Each row is a point on a landscape with many peaks, with its height.
A climber steps from a point to the highest of its 2 nearest points, and stops where none of them is higher. Distance is the straight distance between rows; heights are no part of it.
K_891 (h 101): [ -3 -23  -1  -2  13   5   4  12   0  -7 -13  16 -23  -1  -2   8  -7 -20
  -9  22  20  -4  -4]
K_845 (h 464): [  2  17   0  12 -18  15  -5   7  -8  27   3 -18   7  20   2  -5  12   7
  13 -20 -23   3   1]
K_97 (h 379): [  6  11  -4   1  -6  21  -7 -19 -21  17   4 -19   3  -2   3   0  -9  -7
   1  -9   5  -3   0]
K_686 (h 245): [-11   1   3  17  -8 -12   6   4  16  -2  19  -1  10   8   2 -17   9   9
   5  -9 -19   4   8]
K_652 (h 542): [-24   5   6 -18  20 -17  -3  -5  -5   6 -34  11   3 -14   5   7 -14   2
 -18   3   5  -2   1]
K_905 (h 207): [-15 -18   6  18  -7  10  14  -8  30 -11  15   8   4  -2  -8 -19   0   4
 -12   2  -2   0   9]
K_606 (h 558): [ -8 -12  -5   6 -10  35   1  -8 -15  29 -11 -12   1  13  14   1   1 -16
 -10   0  -6 -14  -4]
K_605 (h 426): [ 13  28   5  -1 -12 -12 -10 -19 -10  -5  18  -6  -2  -2  -8   0  11   2
  27  -4  -1   9   2]
K_14 (h 596): [ 24  16  -9   9  -8   6  -6  -3 -17  -9  15 -16  -2   9  -6   3  -1   4
  20  -7   8  -2 -12]
K_224 (h 226): [-15  -9   3  14  -7   5   9  -1  25  -1  13   4  11   0  -5 -16   4   8
  -5  -1 -10   0   9]
K_24 (h 328): [  5  -7 -11  12  -6  22   7 -15   3   3  14 -11  10  -1   4  -6   1  -1
  -3   4   0   0  -3]
K_153 (h 77): [-18 -19   6  -5  14   2   5  14  12   9 -29  14 -12   5   2   9   1 -20
 -18  10   2  -2   2]
K_908 (h 734): [  9 -11  -6   4   5  16  -5   4 -23   3  -1  -1 -13   4   8   9 -10 -13
  -8  17  20 -14 -13]
K_140 (h 118): [ 10 -24  -1  -3  10   3   5  11   8 -19  -4  17 -18   2  -8   4  -5 -17
  -3  16  17  -2  -8]
K_232 (h 452): [ 14  -4  -4 -14   8  -3  -1  10 -10 -19   1   8   0 -12   0   8  -6   7
  -8   4  23 -11  -2]
K_950 (h 540): [-16  23  10 -20  -1   9  -6  -3  -6  22 -15 -10  18 -12  -1   5  10  17
 -10 -14  -6   3  19]
K_906 (h 477): [ -3  23  11   1 -19   1  -5   8  -6  23   4 -12   6  11  -3  -4  20  13
  14 -17 -22   9  13]
K_642 (h 283): [  4   1  -4  15  -8 -19   1  -7  11 -23  25   1   1   1  -6 -15  -2  10
  19   0  -2   4  -1]
K_990 (h 840): [  4 -26  -5   5   3  23   7  -1   0   0  -3   2  -8   1   4   4  -1 -19
  -7  22  13   1  -4]
K_330 (h 628): [ -2  12   1  -2   9 -16 -15   0  -8  15  -6 -10 -10  11   1   7  -7 -15
   1  -3  -4   0 -11]
K_134 (h 393): [ 16 -12  -3  -9   3   6   7   6   4 -33  10  13   2 -16  -4   3  -3  13
  -8   6  24  -9   3]
K_35 (h 595): [  3   8  -1  -7   8 -27  -9  -1  -1   0  -5  -3  -8   5  -2   4  -6 -10
   8  -3  -7   3  -8]
K_909 (h 643): [ 19   2 -11  12  -5  14  -6  -6 -19   7   3 -17 -10  16   3   2 -11 -15
   8   1   6  -7 -21]
K_685 (h 590): [ -1  -1  -7  10 -12  29  -8 -12 -27  26  -8 -16  -9  11  12  -1 -13 -18
  -5  -9  -2 -14 -11]
K_932 (h 161): [  5 -24   0  21  -7  22  21  -1  14 -21  12   6 -11   1 -10 -13  -3  -6
   0  17  13   1  -5]
K_580 (h 406): [ -7  -1   1  -4   1  -1   3  10  13  11  -3  -1  11   2   2   1   8   8
  -5 -10 -14   2   7]
K_247 (h 63): [-15 -17   6 -10  10  -6   4  24  24  10 -28  18  -8   7   1   8   6  -3
 -16   0  -8  -1   0]
K_595 (h 441): [  6  26  10  -6 -10 -22  -8 -13  -4   0   6  -5  -3  -3  -5   2  13  -1
  22  -5 -11  13   8]
K_607 (h 645): [-23  15   7  -4  20 -12 -14  -3 -17  20 -21   0 -10  -4   3   7 -11  -6
 -18  -2  -5  -7  -7]
K_113 (h 534): [ -2   0   7   9  -8 -41   6   5  14 -14   9  14  -5   4   3 -13   3   2
  12  -7 -26   7   7]
K_158 (h 580): [  3  -8   3   5   1 -32   3   7  20  -9   4   9  -7  10   0  -4  -2  -8
   8  -6 -21   8  -2]
K_543 (h 182): [ -4 -22   5  11   0  12  15  -7  25 -18   9  13  -5  -1 -12 -12  -5  -6
 -10   9   5   1   4]
K_189 (h 621): [ -2 -13  -2  -7   8   7   8 -10  17  -9   1   8   7 -12   1   0  -7   0
 -12   5   7   5   8]
K_705 (h 649): [ 17   0 -10  12   2 -12  -4   3   2 -10  11  -6  -7  17  -4   0  -3  -8
  15   2  -2   4 -17]
K_852 (h 567): [-18  21  10 -23   1  -7  -3  -8   0  11 -15  -4  20 -17  -4   4  11  18
  -1 -13  -7   8  21]
K_614 (h 622): [ 21  -3  -7  -1  -7  23   0   0 -23 -10  15 -10   8  -6   5   4  -1   7
  -3   2  22 -12  -5]
K_884 (h 397): [  8  22  -3   3 -12  15  -9 -19 -16  13  10 -19   3  -1  -4   0  -2  -5
  12 -10   1   4   0]
K_108 (h 336): [ 14  -6  -3  -2  -1  -8   6   1  13 -33  16  13   0 -13  -9  -7  -6  13
   4  -2  11  -3  -3]
K_231 (h 146): [ 15 -28  -2  12  -6  28  16  11   0 -22   5   6 -12   0  -7   0   3 -11
  -2  22  19   1  -8]
K_289 (h 347): [ -9   5   0  -5   0 -20   3  -7  14  -5   2   5  10  -9  -3  -5   5  10
   3  -9 -13   9  13]
K_438 (h 661): [  5 -16  -3  23   0  -6   7   6  24  -9   7   3 -10  20  -2  -8   0 -16
   6  10  -9   5 -15]
K_443 (h 604): [-25  14   9 -10  19 -21  -8   2 -11  17 -32   6  -1  -6   2   6 -10   2
 -17  -3  -8  -3  -6]
K_116 (h 316): [ -1  15   0 -11   0 -12   0 -19   4  -8  10  -1  11 -20  -7  -1   7  12
  11  -5   1   9  13]
K_419 (h 612): [-21  12   9 -25   7 -13   2   6   6  10 -30   6  19 -15   0   3   6  22
  -6 -12  -9   5  18]
K_895 (h 560): [-21  11   5 -24  13 -14   1  -5   3   8 -31   5  16 -17   3   5  -4   9
 -13  -6   0   3  11]
K_64 (h 685): [-17   0   7 -21   5 -10   9   5  18   2 -23  14  19 -17   1   1   6  24
  -9 -14 -10   7  17]
K_144 (h 689): [-17  12   6   2  15   4 -16  -5 -22  23 -12  -5 -15  -3   8   6 -15 -11
 -14  -3  -1  -9 -11]
K_360 (h 527): [-10 -18   4 -12   9   5  13 -10  22 -11  -7  18   9 -19   1   1  -5   4
 -18   4   8   6  17]
K_552 (h 515): [-16  15  10 -16   1   6  -8  13  -6  28 -17  -7  10  -3   0   7   8  19
  -8 -14 -10   0  11]
K_572 (h 493): [ -7  22  11 -11  -8  -1  -9  12  -7  24 -10 -10   6   3  -5   4  14  15
   6 -15 -16   5  11]
K_506 (h 259): [  6   9  -6 -12   2  14  -2 -19  -8  -2  13  -7  13 -21  -1   3  -1  13
  -1   0  12   3  12]
K_110 (h 766): [ 12 -22 -11  17  -4  23   9  -2  -2  -1   1  -2 -10  10   3   2   0 -18
   2  20   9  -3 -16]
K_565 (h 204): [  0  -6   1 -16  12   8  -7  -4 -18  -3  -5   9   0 -17  10   9 -13   3
 -19  14  26  -5   4]
K_559 (h 87): [-13 -20   3  -1  14   2   3  10   8   3 -20  13 -20   5   1   9  -2 -29
 -13  18   9  -1  -4]
K_943 (h 816): [  7 -20  -3   0  -2  25  -3   2 -29   2  -1   0  -6  -2  11   6  -4  -8
  -9  21  26 -13  -6]
K_854 (h 682): [-16  -9   6 -16   6   4  11  -1  24  -3 -13  13  15 -17   3  -1   3  15
 -19  -9  -3   6  20]
K_471 (h 711): [ 17 -20  -2  -1 -10  27   2   7 -33  -8   6  -1   4  -5  10   5   0   2
 -10  12  30 -16  -4]
K_93 (h 432): [ -4  -6  -3  10  -2  10   4   2  14  11   3  -8   7  12   4  -2  10  -4
  -3  -4 -12   1  -3]
K_218 (h 306): [ 14   6  -6  -1  -1 -16   1  -2   6 -28  21   6   0 -10  -9  -6  -2  15
  15  -4   7   1  -2]
K_599 (h 474): [ -7  16  12  -2 -13 -28   1   1   2  -1   6   6   4   2  -1  -5  20   9
  17  -7 -27  12  13]
K_586 (h 496): [ -5  12   8   4 -13 -33   4  14   7  -4   7  10   0   6   3 -11  14  10
  12  -6 -33   9  14]
K_133 (h 412): [ 14  30   2   0 -10   2 -11 -19 -18   3  13 -16   0   0 -10   0   3  -1
  21  -8   4   7   1]
K_802 (h 255): [-14   8   5  26 -21 -20   4   5   8  -4  23  -2  10  11   2 -25  10  12
  13  -4 -20  -1  14]
K_41 (h 718): [ 16 -14 -15  21  -3  14   7  -1   5  -6   8  -6  -4  14  -2  -4  -3 -10
   7  13   6  -1 -19]
K_662 (h 654): [-10  13   3   6   8   1 -14  -2 -16  26  -7 -14 -13  12   6   5 -10 -20
  -4  -7  -5  -8 -11]
K_999 (h 132): [ 17 -22  -5   0   3  10   7  16   1 -22   2  11 -11   0  -5   3  -1  -9
  -4  16  23  -8  -8]
K_936 (h 623): [ 24   9 -10   7   1  -7  -7   3  -9 -12  14 -11  -6  13  -4   4  -5  -2
  18   0   6  -1 -16]
K_774 (h 449): [ -4   3  -3  15  -8   6   0   9   5  14   8 -10  11  17   2  -6  12   6
   7 -11 -22   2   0]
K_831 (h 555): [ 10  10  -4 -11   5 -26  -4  -3   2 -12   4   0  -4  -3  -7   5  -4   0
  15  -2   0   7  -4]
K_384 (h 267): [ -4  14   3  18 -14 -26   1  -9   5 -16  25  -1   4   8  -1 -17   7   7
  20  -1 -17   8   7]
K_853 (h 619): [ 10   7  -9  14  -8  18  -8 -11 -23  17  -4 -21 -12  19   6  -2 -16 -18
   9 -10   3  -7 -18]
K_396 (h 49): [-12   0   5 -12   7 -12  -8  30   8  24 -23   2  -5  14   2   8   5   8
  -6  -5 -16  -5  -5]
K_568 (h 506): [ 15   7  -6 -17   8 -19  -3   4  -5 -19   2   7  -3 -12  -7   9  -7   9
   5  -3  14  -3  -4]
K_235 (h 679): [ 18  -1 -10   9   1  12  -8   8 -23   2   2  -7 -13  13   3   6 -11 -11
  -1   7  17 -15 -22]
K_521 (h 288): [ -3   5  -5  -1   2   6   3 -19   8  -6  16  -5  16 -17  -2  -6   4  10
   2  -3   1   6  12]
K_735 (h 686): [ 14 -13 -10  26  -1   2   5   2  15 -10   9  -5  -8  20  -4  -6  -2 -10
  11  11  -3   2 -21]
K_575 (h 625): [  4 -13  -1   7   5 -15   2   5  21  -7   0   6  -9  12  -4  -1  -6 -14
   3   2  -9   5 -11]
K_375 (h 380): [-11   0   4  -9  -1 -16   2  15  17   5  -5   8   9  -2  -1  -2   9  20
   0 -13 -21   4  12]
K_172 (h 455): [ -1  27  15  -5 -12 -22  -5  -3  -5   6   2  -3   2   4  -3   1  18   1
  17  -8 -23  13  10]
K_645 (h 179): [-11 -11   4 -12  16   3  -4  -1 -15  -1 -14  15  -5 -14  11   8 -13  -4
 -19  20  22  -4   0]
K_417 (h 55): [-11 -10   5  -8  10 -15  -1  28  17  13 -23  10  -5  11   2   7   6   0
  -7  -6 -14  -1  -3]
K_490 (h 716): [  6 -16  -4  -4   7  12   4  -3   8  -9   2   7  -1  -8   3   3  -3  -6
  -8  11  14   2   2]
K_268 (h 351): [  1  -4  -8   1   1  23   1 -16  -5  13   3 -13  12  -3   7   2  -1  -5
  -6   1   1   1   2]
K_918 (h 233): [  6   4  -2 -18   5  12  -4 -10 -14  -9   4  -2  10 -23   6   8  -9  13
 -11   6  23  -3   9]
K_913 (h 576): [ 24   9 -13   4  -9  18   0  -1 -19 -12  17 -14   6  -1  -1   2  -2   9
   7  -3  16  -9  -9]

Two climbers start at each pair of points below. Name the first point that both come to, or write -.
K_158, K_705 => K_735
K_932, K_268 => -
K_936, K_97 => K_735
K_884, K_14 => K_735
K_774, K_586 => -
K_642, K_599 => -

For each start below, name the point where the climber stops.
K_24 => K_64
K_140 => K_144
K_802 => K_144
K_396 => K_144
K_568 => K_144
K_113 => K_990
K_606 => K_943
